Each row is a point on a landscape with many valleys, with its height.
A ball rolls from a point to the lowest of its 4 nearest points, and stops where none of them is lower. Distance is the straight distance between rows; heights are no part of it.
q_297 (h 2.14): [ 97 162 126 157 118 128 149 193  94 138 142  90 125 131 142 132 120 103
 109 144 118  98 160 109 102 134 158 110 149 123 117 137  85 125 131  88
 129 129 139 106 121 134  59 137 125 104 110 136 128]
q_319 (h 1.85): [110 110 142 137 140 143 138 109 160  97 110 140 179 160 106 141 116 149
 126 125 107 119 100 105 133 138 140 110  77 128 142 182 140 124  91 108
 128 153 128 123 123 135 128 144 137  86 120 103 120]
q_773 (h 2.55): [100 163 122 161 117 138 157 214  87 138 153  90 120 125 146 135 116 102
 110 149 125  98 173 107  95 141 165 110 145 121 114 143  83 129 131  82
 130 129 139  96 124 136  43 140 120 100 107 133 127]
q_857 (h 2.06): [123  93 149 128 134 119 114  51 165 108  97 157 166 168 110 132 115 153
 145 102 110 139  90 133 159 124 121 113  89 129 135 159 170 134 118 135
 113 157 130 137 132 140 188 105 145 125 145  97 110]
q_565 (h 3.10): [147  82 153  90 133 116 100  42 156 126 115 166 108 143 127 121 124 154
 150  96 155 147 105 156 137 109  94 151 123 134 124 116 174 136 135 185
 118 141  95 163 141 126 197 104 153 150 153 124 110]
q_40 (h 1.43): [109 119 138 146 139 150 135 125 154 102 114 122 172 150 106 145 110 134
 121 139 101 115 105  99 128 137 145 107  89 135 139 190 132 120  88 103
 135 150 133 123 122 133 113 156 134  83 118 109 123]
q_804 (h 3.00): [173 136 103  88 122 104 114 123 104 140 151 151  67  58 154  98 170 126
 139 134 177 151 145 155 133 115 107 151 161 134 123  49 103 126 171 180
 121  86 118 142 127 112 147  98 106 182 150 145 134]
q_578 (h 4.28): [109 178 102 146 109 140 144 219  90 145 151  93 101 101 152 129 131  97
 113 157 132 102 183 117 106 132 165 109 155 121 121 124  79 123 148  98
 140 116 137  93 125 143  57 127 117 117 103 138 130]
q_153 (h 1.82): [ 97 125 144 170 140 167 148 150 145 117 121  98 179 147 101 159  88 121
 118 150  89 119 123  89 122 145 155  98 106 138 137 198 128 119  88  87
 136 148 148 117 130 136  92 158 132  66 122 114 117]
q_78 (h 3.15): [170 126 114  89 119 110 106  99 119 148 155 170  72  71 149  95 169 139
 144 117 182 166 139 175 132 109  89 147 156 134 108  48 119 139 172 190
 117  80 109 148 127 109 167  86 108 191 155 152 127]
q_131 (h 4.32): [146 118 126 117 128 123 109  88 139 129 123 143 114 147 121 122 132 144
 143 121 134 133 117 144 139 118 104 155 127 132 123 118 148 144 129 145
 133 134 120 144 144 120 168 129 136 161 126 128 128]
q_995 (h 2.68): [125 126 139 137 124 147 133 127 155 104 115 133 148 143 119 141 123 132
 130 128 113 125 112 118 132 131 127 121 112 118 140 151 145 123 102 122
 132 142 121 127 126 130 133 158 139 105 114 113 129]
q_441 (h 1.65): [ 96 120 149 167 150 163 148 138 150 105 119 106 196 154  89 157  89 129
 118 144  84 122 116  86 127 149 157 100  90 141 141 206 127 115  87  82
 137 151 145 113 130 145  98 151 132  67 127 107 114]
q_529 (h 1.45): [165 130 112  96 121 102 117 105 118 140 143 157  75  80 148  95 165 132
 135 117 172 154 139 165 124 111  97 148 147 131 114  64 122 138 162 176
 123  94 115 143 125 110 160 102  99 180 152 150 130]
q_200 (h 0.62): [156 134 106 111 128  97 122 115 112 139 136 141  89 102 145  99 152 126
 124 120 157 144 135 153 119 115 110 149 145 132 116  88 118 135 148 155
 133 109 128 147 125 115 144 114 102 174 143 145 142]
q_167 (h 4.30): [128 136 134 136 124 130 131 145 127 125 127 119 135 130 127 133 132 121
 123 122 119 130 122 131 129 135 116 137 141 117 129 112 137 123 126 120
 129 123 131 122 124 124 125 147 132 133 118 139 145]
q_315 (h 3.30): [139  52 154  96 129 110 107   4 166 109 109 177 148 155 108 123 104 164
 152  70 150 159  76 152 155 112  92 130  99 140 128 150 196 132 135 182
 118 140 107 164 132 132 213  97 153 144 167 119 124]
q_547 (h 0.77): [ 97 152 133 149 121 123 140 170 106 135 131  90 134 137 135 132 127 106
 112 140 107 103 141 108 113 134 146 112 148 123 122 134  97 122 127 100
 127 131 137 113 119 127  82 145 128 104 113 141 136]
q_791 (h 2.02): [128 171  92 119 115 130 123 206  87 163 149 102  92  85 152 125 143 101
 124 152 135 105 173 124 121 132 157 124 156 123 133  94  94 126 158 113
 138  98 136 102 120 129  77 116 114 133 107 143 132]
q_664 (h 2.13): [ 94 129 144 174 136 171 155 174 132 128 129  87 171 148 111 157  87 114
 121 154  86 115 138  87 122 149 159  94 125 129 133 186 125 130  93  85
 129 147 152 109 132 127  81 165 130  59 120 123 113]
q_138 (h 2.72): [136  68 154 106 133 112 104  29 160 110 102 164 158 159 111 130 112 155
 151  87 124 146  83 139 161 122 111 127  88 139 131 150 192 135 123 157
 109 150 122 145 129 131 202 103 146 131 156 110 113]
q_979 (h 5.02): [145 124 120 125 128 117 118 104 128 133 128 136 114 139 125 118 136 137
 133 120 139 137 120 149 133 120 103 155 136 129 119 110 137 139 136 138
 134 124 127 141 139 121 153 130 126 167 126 139 141]
q_564 (h 4.27): [128 129 138 137 122 145 134 131 148 111 119 128 141 141 120 139 127 131
 130 126 115 130 117 124 132 131 119 130 126 117 136 135 144 124 112 126
 131 135 123 125 130 129 136 154 140 117 115 122 134]
q_86 (h 1.24): [115 159 126 137 117 112 129 176 105 144 130 101 118 113 141 126 136 100
 113 132 114 106 147 120 111 130 146 122 146 121 124 111 106 122 138 104
 131 114 133 108 114 127  85 131 118 119 117 137 134]
q_569 (h 1.56): [ 99 117 143 158 146 158 140 129 151 102 118 114 189 155  93 151  96 134
 119 142  90 120 109  91 129 143 154 103  87 141 139 203 127 117  86  88
 138 152 142 116 127 139 104 151 131  75 125 106 117]
q_229 (h 1.55): [104 112 141 143 143 148 138 117 157  98 113 129 186 158  98 144 109 143
 123 133  97 118 102  97 131 140 148 107  77 137 141 196 131 121  86  98
 135 153 134 119 124 136 118 148 133  82 122 104 120]
q_435 (h 2.54): [ 85 110 152 151 155 159 152 115 158  90 117 121 216 173  77 143 100 146
 116 133  73 125 106  85 140 153 160 100  73 139 138 212 133 124  82  81
 144 159 138 106 134 143 123 141 136  74 136  97 115]
q_206 (h 3.05): [148 142 108 119 129 106 126 149 105 151 139 132 102 102 148 116 136 112
 113 127 147 141 137 146 116 124 124 143 155 126 125  91 119 124 141 133
 136 105 134 142 117 121 121 111 112 161 137 137 147]
q_734 (h 2.07): [137  77 148 109 131 115  98  40 156 118 104 163 146 154 118 129 115 153
 149  94 127 139  90 140 151 118 112 133  93 136 128 144 183 139 123 156
 111 151 119 148 132 126 195 104 145 132 151 107 109]
q_293 (h 3.47): [ 89 148 133 160 125 136 153 184  99 137 143  88 140 144 134 140 112 108
 111 146 107 101 149 102 110 139 152 108 150 124 118 146  91 128 118  90
 126 137 143 108 124 127  67 150 132  92 110 137 130]
q_583 (h 2.92): [113 144 134 138 121 123 134 155 118 128 125 104 135 129 130 132 135 111
 118 128 108 116 125 117 124 136 130 127 142 120 127 121 122 119 126 112
 126 125 132 113 118 124 107 151 128 115 117 142 142]
q_240 (h 1.80): [122 114 144 139 131 141 134 101 166 101 107 152 162 156 117 143 119 149
 133 117 116 130 102 126 136 127 126 116  92 119 140 159 148 128 103 121
 120 151 123 133 127 140 153 132 145 108 125  95 117]
q_696 (h 2.57): [ 92 154 131 157 121 128 148 181 100 137 137  89 133 138 137 133 119 104
 110 141 111 100 150 107 109 137 151 110 150 124 118 139  90 124 125  91
 126 133 139 109 121 130  69 143 128 100 109 139 131]
q_101 (h 3.97): [104 133 134 146 126 147 137 146 135 119 121  98 149 145 118 142 118 118
 119 146 100 114 122  98 127 136 141 107 127 128 132 165 124 119 100 113
 136 143 136 124 124 126 107 166 135  88 112 130 133]
q_311 (h 1.47): [161 139 101 103 126  97 121 123 106 141 139 141  79  85 150  97 155 120
 123 129 162 145 142 150 123 115 116 145 154 132 122  76 109 128 154 161
 132 103 125 147 124 117 142 106 100 174 147 142 141]
q_733 (h 2.00): [ 98 128 138 163 133 164 143 153 139 121 125  96 167 148 109 152  96 117
 118 152  93 118 124  93 124 141 150  98 117 135 132 189 125 121  91  98
 136 147 146 122 127 129  96 162 135  73 118 122 122]
q_765 (h 2.25): [148 103 136 103 130 122 100  67 147 129 118 155 114 150 123 123 128 150
 147 115 136 132 112 144 140 114 106 154 117 134 126 122 163 144 126 158
 123 143 110 150 142 120 181 120 144 150 135 118 113]
q_337 (h 5.39): [101 142 135 144 123 133 138 157 119 127 126  92 139 143 127 135 126 111
 116 139 103 110 129 104 122 136 138 113 142 124 126 141 112 120 116 109
 130 135 136 117 121 123  99 158 132 100 112 142 138]
q_251 (h 2.49): [133 138 128 134 125 117 129 153 113 138 132 121 127 118 135 126 133 114
 117 118 126 132 127 138 121 132 121 142 148 120 126 101 130 125 135 117
 129 114 135 124 118 123 117 132 122 143 126 140 147]
q_676 (h 2.22): [118 125 138 139 128 147 135 126 154 103 113 127 154 144 117 142 121 134
 127 133 110 120 110 109 130 132 134 115 100 125 141 166 141 121  96 118
 132 145 124 127 124 130 127 158 137  94 115 112 125]
q_107 (h 1.81): [ 94 108 145 144 150 152 143 113 156  94 115 128 202 167  88 142 106 147
 120 132  87 120 102  90 138 147 153 104  72 138 139 203 132 122  84  89
 137 157 137 114 128 139 120 143 134  78 129 101 117]
q_308 (h 2.91): [135 128 133 137 124 142 127 122 145 117 123 134 136 142 120 135 126 135
 133 123 120 134 117 136 137 127 112 140 133 118 133 126 144 130 119 128
 134 132 123 132 135 128 146 144 141 138 117 121 134]
q_949 (h 1.53): [152 148 102 111 129 109 128 162  99 159 145 128  93  92 153 116 136 110
 116 135 151 137 147 140 117 125 130 140 162 124 131  83 112 120 146 135
 134 100 132 141 117 124 111 105 114 157 134 134 145]
q_427 (h 3.79): [140 127 126 132 124 136 119 110 140 124 125 138 128 144 119 130 128 137
 135 124 126 135 116 142 138 121 109 148 135 125 127 121 143 137 124 132
 136 131 126 137 139 125 155 135 139 152 121 123 135]
q_465 (h 1.98): [134 125 137 139 124 146 125 112 157 110 117 144 143 146 119 138 122 140
 134 123 118 133 112 135 138 124 117 132 119 119 135 138 149 131 111 128
 132 141 120 135 135 133 155 139 144 128 121 106 124]
q_300 (h 1.93): [136 113 138 134 126 133 110  82 162 115 109 154 144 152 117 135 120 146
 140 115 119 132 104 138 145 116 119 130 108 126 134 143 155 138 114 135
 123 150 122 142 136 133 173 117 145 131 132  95 112]
q_596 (h 2.26): [171 131 107  88 122 106 112 113 109 140 152 159  69  62 152  95 173 131
 140 128 178 157 144 162 134 112 100 152 159 134 117  47 109 132 171 185
 118  85 114 143 128 109 154  94 105 183 152 148 131]
q_952 (h 6.94): [106 139 134 140 123 135 135 150 127 119 123  97 140 142 123 137 127 114
 121 139 102 113 123 105 125 135 135 115 136 124 129 144 122 119 112 115
 132 137 133 118 122 123 107 163 133  99 110 138 139]
q_826 (h 5.21): [153 154  81 104 128 116 131 186  84 173 150 116  73  76 164 128 147 114
 132 154 167 125 165 140 125 131 139 137 171 124 143  70  92 119 172 138
 123  89 137 136 126 128  93 105 120 155 117 152 146]
q_269 (h 1.87): [128 116 142 141 126 139 126  99 166 106 109 152 155 154 117 141 120 145
 135 117 117 131 106 132 139 123 122 122 102 119 138 151 150 131 108 126
 123 150 122 137 131 139 158 128 144 116 126  97 114]
q_670 (h 4.29): [113 177 101 139 110 135 136 209  91 150 147  95  99  97 150 125 134  97
 115 154 129 100 178 119 110 129 163 111 153 121 124 117  83 124 150 102
 140 112 135  96 123 139  65 123 115 120 106 137 129]
q_928 (h 2.96): [142  70 153  94 133 113  98  31 160 121 110 171 119 145 124 120 118 155
 146  87 155 152  95 157 140 108  95 144 117 135 125 126 181 133 134 188
 116 144  99 165 136 129 203  97 153 143 159 119 113]
q_725 (h 1.35): [134 152 120 126 122 113 126 172 102 151 137 116 114 102 146 125 135 103
 115 127 125 121 142 130 114 131 139 134 149 119 130  95 118 122 140 114
 130 106 132 117 111 123  98 121 117 134 126 137 139]
q_255 (h 3.13): [149 106 136  99 130 117 107  69 143 131 120 153 106 147 124 119 135 150
 150 113 143 132 117 147 136 114 100 160 121 132 124 113 157 145 132 161
 123 136 107 150 144 117 178 121 139 159 135 129 117]
q_97 (h 2.23): [142  73 149 103 133 113  98  39 157 120 107 166 138 151 120 128 116 155
 149  92 137 142  90 145 148 115 108 139 100 138 127 140 187 139 126 165
 111 150 114 153 132 124 196 103 147 134 154 110 110]
q_58 (h 4.10): [146 138 111 125 128 107 125 138 109 145 137 132 107 111 140 114 137 119
 114 120 144 141 131 148 119 123 116 146 151 127 121  95 123 130 140 133
 135 111 135 142 120 121 127 117 112 164 135 140 150]
q_845 (h 3.09): [146  84 158  86 134 112  98  38 157 129 116 165 101 140 123 117 129 154
 149  97 159 150 106 164 135 106  86 152 131 133 123 107 167 133 144 191
 122 134  89 165 144 128 201  99 154 157 153 129 111]
q_414 (h 2.77): [105 173 112 153 111 139 151 216  88 143 151  91 110 111 151 131 124  98
 109 153 130 101 178 112  99 134 165 108 150 121 117 133  80 125 139  91
 137 122 135  94 123 141  50 133 116 109 106 136 128]
q_859 (h 1.94): [137 120 136 135 125 140 114  96 156 115 114 149 140 150 118 134 120 144
 140 120 120 132 110 138 142 118 117 134 117 124 133 137 152 136 114 132
 129 145 121 140 137 132 167 127 146 134 125 101 119]
q_34 (h 2.69): [139  59 154  97 130 110 101  18 162 114 109 174 139 149 117 123 109 159
 148  78 151 154  84 153 149 112  95 135 104 140 126 141 192 134 133 182
 113 144 107 163 132 129 207  97 150 140 164 117 118]
q_938 (h 0.63): [152 115 128 105 130 110 114  80 135 134 125 146 100 138 126 114 143 147
 144 114 149 135 121 152 130 116  97 160 125 132 118 104 144 144 141 157
 126 126 113 144 143 118 169 126 127 169 132 144 127]
q_20 (h 1.01): [123 142 134 136 122 120 132 156 116 132 126 111 132 123 131 131 135 111
 117 122 116 124 126 126 123 136 124 134 143 118 128 109 128 123 130 115
 127 119 133 116 116 123 110 144 126 128 120 142 143]
q_593 (h 3.61): [177 126 105  83 120 111 102 112 103 148 163 166  65  52 153 102 177 136
 148 129 191 159 141 169 138 109  92 156 169 138 112  36 102 129 180 193
 112  72 112 148 130 108 152  82 114 193 149 149 133]
q_812 (h 1.25): [153 131 108 115 127  99 121 112 114 139 133 140  94 111 140 103 149 128
 125 119 154 141 130 154 121 116 107 152 141 131 115  93 123 137 145 149
 134 112 130 145 126 116 148 117 104 173 139 146 143]
q_549 (h 5.79): [165 148  93  96 126 100 120 140  96 148 144 131  66  67 156 105 160 115
 130 146 170 141 153 145 129 119 123 144 169 133 131  64  92 117 169 164
 128  92 128 147 129 121 129 101 109 176 140 143 143]
q_744 (h 4.02): [171 142  96  90 125  99 115 130  98 143 146 139  64  57 155 102 168 120
 137 145 175 143 148 149 134 116 113 149 166 136 127  53  94 118 174 173
 122  89 124 145 129 115 136 101 108 179 145 146 139]
q_544 (h 6.60): [119 135 138 136 122 136 136 146 133 118 122 111 138 136 124 136 132 119
 123 131 110 122 121 116 128 135 125 125 134 119 133 130 134 120 117 119
 130 131 127 118 125 125 120 162 134 114 113 136 139]
q_788 (h 2.94): [107 130 134 145 127 150 137 142 142 115 119 104 151 145 115 144 115 120
 122 144 102 116 119 100 127 134 141 107 117 130 134 171 128 119  97 114
 136 143 134 125 125 124 110 165 134  88 113 126 131]
q_271 (h 1.77): [161 125 123 100 122 101 116  90 127 141 138 159  80  96 141  97 162 140
 142 109 172 157 136 174 121 111  89 150 138 129 111  70 132 142 162 176
 120  96 112 145 129 113 166 103 104 183 151 156 125]
q_374 (h 5.01): [128 132 136 136 122 141 132 136 141 115 122 124 139 139 121 137 128 128
 129 125 116 131 118 127 133 132 116 134 132 117 134 126 142 125 117 125
 131 131 125 124 129 128 134 153 138 127 115 127 138]
q_870 (h 3.43): [ 94 153 132 165 125 141 158 208  87 135 152  88 134 136 140 139 111 107
 111 148 115  99 165  99 100 145 163 112 145 122 114 147  86 132 122  78
 123 135 143  97 125 129  45 147 126  92 107 133 125]
q_657 (h 2.01): [144  91 143 108 130 120  95  58 155 123 111 160 129 150 123 127 121 149
 148 106 130 132 102 142 144 113 113 144 105 135 128 135 172 143 121 156
 117 150 114 151 137 122 187 110 147 138 142 107 108]
q_817 (h 1.91): [127 107 144 138 129 132 119  77 166 109 103 156 161 160 115 135 117 150
 139 112 114 133  99 136 148 120 122 117  97 125 137 153 155 132 112 129
 117 155 126 140 132 139 174 114 146 121 136  94 112]
q_978 (h 2.24): [167 142  99  94 125  99 118 127 103 140 143 142  70  70 153  96 164 121
 129 137 169 145 146 147 129 116 114 146 160 133 124  64 103 125 162 171
 128  97 122 145 126 115 141 103 104 176 147 142 139]
q_358 (h 4.57): [ 87 135 140 169 133 162 158 187 111 133 140  84 158 151 122 149  99 111
 118 153  90 108 147  89 120 149 158 101 143 125 123 165 109 135 102  86
 124 146 149 106 130 119  70 162 134  69 112 132 121]
q_548 (h 2.47): [ 87 113 154 160 156 162 153 125 155  92 118 116 212 167  79 149  93 139
 117 137  76 124 111  83 134 154 161 102  81 138 142 212 127 118  85  78
 140 157 140 106 134 148 112 145 135  72 134 100 115]
q_775 (h 1.84): [114 125 136 141 128 148 135 131 151 107 114 120 155 145 113 143 117 129
 125 137 105 118 110 104 127 133 139 111 100 128 139 174 136 120  94 114
 134 146 129 125 124 130 119 163 135  89 113 114 127]
q_439 (h 3.08): [148 132 110 124 127 106 123 123 114 141 133 134 106 118 136 111 139 126
 121 119 146 141 126 150 122 120 110 151 145 130 118 100 125 134 140 138
 136 114 134 143 125 120 138 120 111 169 134 143 147]
q_699 (h 1.95): [137  92 144 119 130 119  98  55 158 118 104 159 145 154 118 130 118 149
 146 104 122 134  97 139 150 115 116 133  98 134 130 143 172 141 120 147
 115 154 123 146 133 129 188 108 145 133 144 100 107]
q_292 (h 3.69): [153 121 121 108 127 103 119  86 125 135 129 145  94 127 133 105 149 142
 139 113 156 139 124 158 125 116  96 156 128 131 117  97 137 143 146 157
 127 118 119 142 137 117 160 124 115 175 136 151 133]
q_277 (h 4.97): [102  95 151 126 145 139 152  83 168 100 104 155 193 187 105 137 116 161
 133 113 101 133  95 114 150 144 134  99  72 120 140 182 157 127  94 116
 118 158 127 123 126 143 158 122 147  98 135 100 117]
q_647 (h 2.11): [125 121 139 139 126 147 134 118 160 102 112 143 152 145 119 142 121 139
 131 124 117 127 111 124 132 128 125 121 106 118 140 153 147 126 102 124
 127 145 119 130 127 134 141 147 142 109 117 105 124]
q_267 (h 6.13): [113 179  89 146 116 155 145 247  75 148 160  86  97  85 158 135 142  96
 111 166 142 108 192 117 113 138 164 112 164 123 121 113  65 123 162 105
 138 116 147  82 131 147  53 130 108 119  95 152 139]
q_946 (h 1.78): [145 146 112 118 127 112 127 166 102 156 142 125 106  99 148 122 133 109
 114 127 139 132 143 139 115 128 132 140 155 122 130  88 120 122 141 122
 132 102 133 133 114 122 106 111 116 149 132 137 143]
q_64 (h 2.36): [110 106 146 133 140 139 143  99 167  97 106 152 182 169 111 141 119 155
 129 117 109 126  97 114 139 138 133 108  76 123 141 176 146 126  95 114
 118 155 127 125 124 140 143 133 142  93 127  99 116]
q_611 (h 5.04): [134 132 131 136 124 133 129 133 133 125 128 128 133 136 123 132 129 128
 127 122 122 135 118 137 132 131 110 143 141 119 128 115 138 129 127 124
 132 124 131 128 131 125 137 143 135 143 120 132 144]
q_706 (h 0.89): [ 82 116 160 166 163 165 167 138 155  89 118 105 217 168  78 155  86 134
 114 137  68 127 123  71 129 164 168  95  83 133 146 217 133 114  82  69
 136 159 137  98 139 155 104 151 132  57 139 101 110]
q_169 (h 2.32): [ 98 132 136 160 130 160 144 157 133 126 127  91 158 149 114 148 101 115
 117 153  93 115 126  94 123 139 148 100 127 132 129 180 121 122  94 101
 135 146 143 122 127 126  94 163 137  78 115 128 126]
q_150 (h 4.81): [114 132 135 140 125 144 136 141 142 112 118 109 145 142 120 139 124 122
 123 138 106 118 118 106 129 135 133 116 121 123 136 155 134 120 103 118
 135 140 127 122 123 125 117 167 136  97 111 128 134]
q_415 (h 1.92): [132 105 141 134 128 128 110  74 164 114 105 158 150 157 117 134 119 149
 141 113 117 133  99 138 147 116 120 126 102 128 132 148 158 136 115 136
 120 153 125 143 135 134 178 113 146 128 136  94 109]
q_110 (h 1.41): [110 150 132 140 120 115 132 165 108 137 127 100 128 124 134 128 135 104
 115 128 110 109 137 117 116 132 140 121 145 120 125 117 110 120 133 106
 128 120 135 110 115 125  92 142 123 116 116 142 137]
q_891 (h 2.43): [126  82 152 118 133 116 111  39 162 107  96 160 168 168 107 130 115 155
 151  96 110 143  87 133 166 126 117 115  86 134 132 158 182 134 120 142
 111 156 129 136 132 138 196 104 145 128 150 102 111]
q_183 (h 1.48): [164 136 103  98 125  99 119 116 110 138 141 148  75  79 148  93 162 124
 129 126 167 148 142 154 124 113 109 146 150 132 117  69 114 132 158 170
 126 100 121 144 125 112 150 105 100 178 150 145 136]
q_917 (h 1.79): [ 94 121 153 171 151 166 157 142 150 104 119 105 200 156  88 160  85 128
 117 144  81 123 121  81 124 154 161  98  90 138 144 208 128 114  88  75
 134 152 145 107 134 148  95 154 129  62 130 108 110]
q_6 (h 3.99): [122 177  82 129 115 139 127 222  80 160 154  94  90  78 154 129 147 100
 124 160 140 104 181 124 125 132 160 121 162 127 129  99  77 128 167 111
 139 101 144  93 128 135  69 120 112 132  96 150 138]
q_695 (h 4.35): [143 134 118 130 127 113 126 137 115 140 133 131 117 121 136 121 134 121
 118 118 137 140 125 147 123 126 113 148 148 125 121 101 128 130 137 127
 134 114 136 137 122 122 131 124 118 160 130 141 149]
q_10 (h 2.74): [153 104 150  91 132 106 109  57 145 137 123 157  90 132 126 114 144 153
 152 103 165 151 121 171 129 110  81 158 129 132 119  88 150 138 157 178
 119 117  98 152 145 126 182 107 136 176 144 149 115]
q_752 (h 5.00): [141 127 123 132 126 125 121 116 129 130 128 135 124 138 123 125 132 133
 131 120 131 137 118 145 133 124 106 151 140 126 124 113 136 134 131 131
 135 125 131 136 136 122 148 133 130 159 122 133 143]
q_984 (h 1.96): [ 95 127 147 177 144 170 157 163 141 119 122  93 181 147 102 162  83 117
 122 151  84 119 132  84 123 151 161  95 109 133 139 199 129 123  89  79
 130 149 150 107 132 135  83 162 129  56 124 118 108]
q_674 (h 1.51): [102 117 139 149 142 153 137 123 152 102 115 119 182 155  98 147 103 136
 120 139  95 118 104  94 129 140 150 105  85 140 138 198 128 119  87  96
 138 151 139 122 124 136 110 151 133  78 121 106 120]
q_851 (h 4.33): [160 148  93 100 129 103 123 143  99 151 144 131  74  78 155 105 152 115
 123 144 165 140 148 144 127 120 124 141 167 130 131  72  99 119 158 157
 131  98 129 149 125 123 127 101 109 170 142 140 145]
q_566 (h 1.59): [ 95 114 144 153 150 155 142 121 154  97 116 120 196 161  89 148 100 139
 118 138  87 120 106  91 133 147 154 104  80 143 140 204 126 118  86  88
 139 154 141 116 129 141 111 147 133  76 126 102 118]
q_406 (h 2.15): [158 119 130 101 125 100 117  79 133 140 133 158  83 108 137 103 155 145
 146 106 171 154 131 175 122 112  84 152 132 130 113  77 138 143 161 174
 119 102 108 144 133 118 169 107 111 183 148 158 122]
q_61 (h 1.54): [102 162 126 148 115 119 138 180 102 141 135  93 122 124 140 128 128 101
 111 139 114 100 151 113 107 132 152 113 149 122 121 127  92 123 134  96
 130 124 136 108 117 131  75 134 123 109 115 138 133]
q_780 (h 1.99): [142 111 133 119 127 129 102  77 151 124 116 152 126 150 120 127 125 147
 144 119 126 130 110 140 143 114 111 147 117 129 126 131 156 142 119 143
 127 145 117 146 143 124 176 119 143 145 130 109 117]
q_132 (h 6.21): [109 174 102 154 115 153 155 246  76 141 161  86 104 102 156 134 127  96
 109 166 140 105 192 104  97 144 172 110 148 116 114 135  77 123 140  90
 135 127 141  80 129 144  38 143 109 103 101 142 134]
q_877 (h 3.06): [138 166  81 112 122 129 125 208  80 171 153 106  83  77 158 129 149 108
 131 154 148 107 172 128 127 134 154 130 160 124 138  81  91 127 170 121
 130  91 139 108 124 125  79 113 115 140 102 154 139]
q_867 (h 4.25): [136 134 126 136 126 122 129 138 119 134 132 127 127 127 130 126 133 123
 121 119 129 138 121 142 126 129 112 146 145 121 124 105 133 128 134 122
 131 118 135 130 124 125 129 133 125 152 126 139 148]
q_163 (h 3.60): [152 101 146  89 133 112 109  58 146 134 121 156  96 142 127 117 137 153
 152 106 157 144 118 160 132 112  89 160 127 131 123  99 157 140 145 175
 119 129  96 153 145 124 184 113 141 167 143 140 114]
q_957 (h 4.37): [176 138 100  85 123 103 109 126  96 143 152 147  63  48 155 104 174 124
 143 142 184 146 146 153 137 114 107 154 167 137 124  44  96 121 181 180
 116  81 121 143 130 111 139  96 110 184 147 149 137]
q_16 (h 1.13): [160 130 112 105 125  97 120 105 116 137 135 147  82  98 146  96 159 130
 132 116 163 147 135 159 120 113 102 150 139 131 114  81 124 139 153 163
 127 106 120 142 127 114 154 112 100 174 147 150 135]
q_436 (h 1.34): [135 161 108 117 119 119 124 187  95 160 144 112 102  92 151 126 136 101
 119 137 131 113 159 127 116 129 148 130 152 121 133  91 111 123 147 113
 135  99 131 115 114 124  87 114 116 136 121 137 135]
q_703 (h 0.64): [102 168 121 155 114 131 149 202  93 142 146  92 116 120 146 130 122 100
 109 148 124  98 170 113 100 133 161 109 149 121 119 134  82 125 136  88
 133 124 137 101 122 138  56 132 120 108 109 134 127]
q_774 (h 6.76): [159 151  87 101 128 107 128 160  91 162 145 121  68  71 161 117 151 114
 129 154 173 137 159 142 127 124 130 140 174 128 137  67  89 113 172 153
 127  91 134 148 128 128 114 101 117 169 132 145 146]
q_970 (h 1.52): [155 113 137  98 127 103 117  70 136 138 127 155  88 124 132 109 150 150
 149 105 166 150 127 171 125 112  83 157 128 131 116  85 144 143 157 173
 117 111 105 146 138 121 173 113 123 181 143 156 121]
q_975 (h 2.65): [150 128 112 120 128 103 119 109 118 137 130 137 101 123 134 108 144 133
 128 118 148 140 125 153 124 117 104 154 139 131 117 101 129 138 142 144
 134 117 132 144 131 118 147 124 113 173 134 146 144]
q_431 (h 5.67): [110 178  96 150 114 154 152 245  77 143 162  87 100  96 158 133 132  95
 108 166 141 108 192 111 105 142 168 110 155 120 118 126  74 122 149  99
 138 121 141  81 130 146  45 137 109 111  99 147 135]
q_506 (h 5.23): [111 180  97 147 112 148 145 231  84 146 156  89  97  95 154 129 135  95
 113 162 138 107 187 117 108 134 166 111 157 120 121 119  75 123 153 101
 141 117 139  87 128 145  55 130 112 116 100 143 134]
q_983 (h 1.00): [113 103 148 137 136 134 141  86 168 100 102 156 178 173 111 140 118 157
 133 113 112 132  97 125 145 134 129 106  82 120 140 168 152 127 102 120
 116 156 127 131 127 143 159 120 145 104 132  97 115]
q_743 (h 1.30): [123 151 130 133 121 113 128 167 107 142 131 108 124 113 140 127 137 104
 114 125 117 116 138 126 114 132 136 132 146 120 126 103 119 123 137 109
 127 113 133 112 112 123  97 132 120 128 123 140 139]
q_247 (h 1.50): [137 164  98 111 120 123 125 193  92 165 146 111  94  88 152 126 139 104
 122 146 137 112 164 126 119 131 151 130 156 122 135  88 106 123 153 116
 132  96 132 112 117 126  86 112 116 137 115 140 134]
q_313 (h 3.55): [149  93 146  90 133 116 104  55 149 131 118 157 102 146 127 119 132 153
 150 106 152 140 113 154 134 112  94 158 123 132 125 110 164 141 136 175
 120 138  99 156 144 121 188 112 147 157 143 129 113]
q_819 (h 4.26): [ 87 138 137 162 129 150 153 178 109 135 141  86 149 152 126 144 107 111
 114 149  99 105 144  95 117 144 152 105 148 127 120 157 101 129 109  91
 126 142 145 112 126 123  75 155 136  83 111 136 129]
q_981 (h 1.28): [123 166 116 128 116 116 127 185  98 152 137 104 107 100 146 124 137  99
 116 137 122 105 156 124 113 127 152 123 149 122 129 104 105 123 143 107
 133 108 132 107 113 128  82 122 115 125 118 137 131]
q_213 (h 3.70): [137  55 155  98 133 113 108  13 162 109 110 172 154 157 109 126 104 161
 153  75 142 157  79 146 158 119  99 131  93 141 129 151 199 132 131 172
 112 143 114 154 130 131 209  99 150 140 164 116 119]
q_504 (h 3.42): [101 100 147 130 145 142 146  99 162  96 110 146 192 176 102 138 117 157
 127 121 100 123  96 104 140 144 141 106  68 126 141 187 146 127  89 105
 123 158 129 119 124 137 140 135 139  88 128 102 118]

Where does a ball stop that starts at each point below?
q_664 | q_40
q_138 | q_983
q_213 | q_983
q_593 | q_200
q_957 | q_200
q_891 | q_983
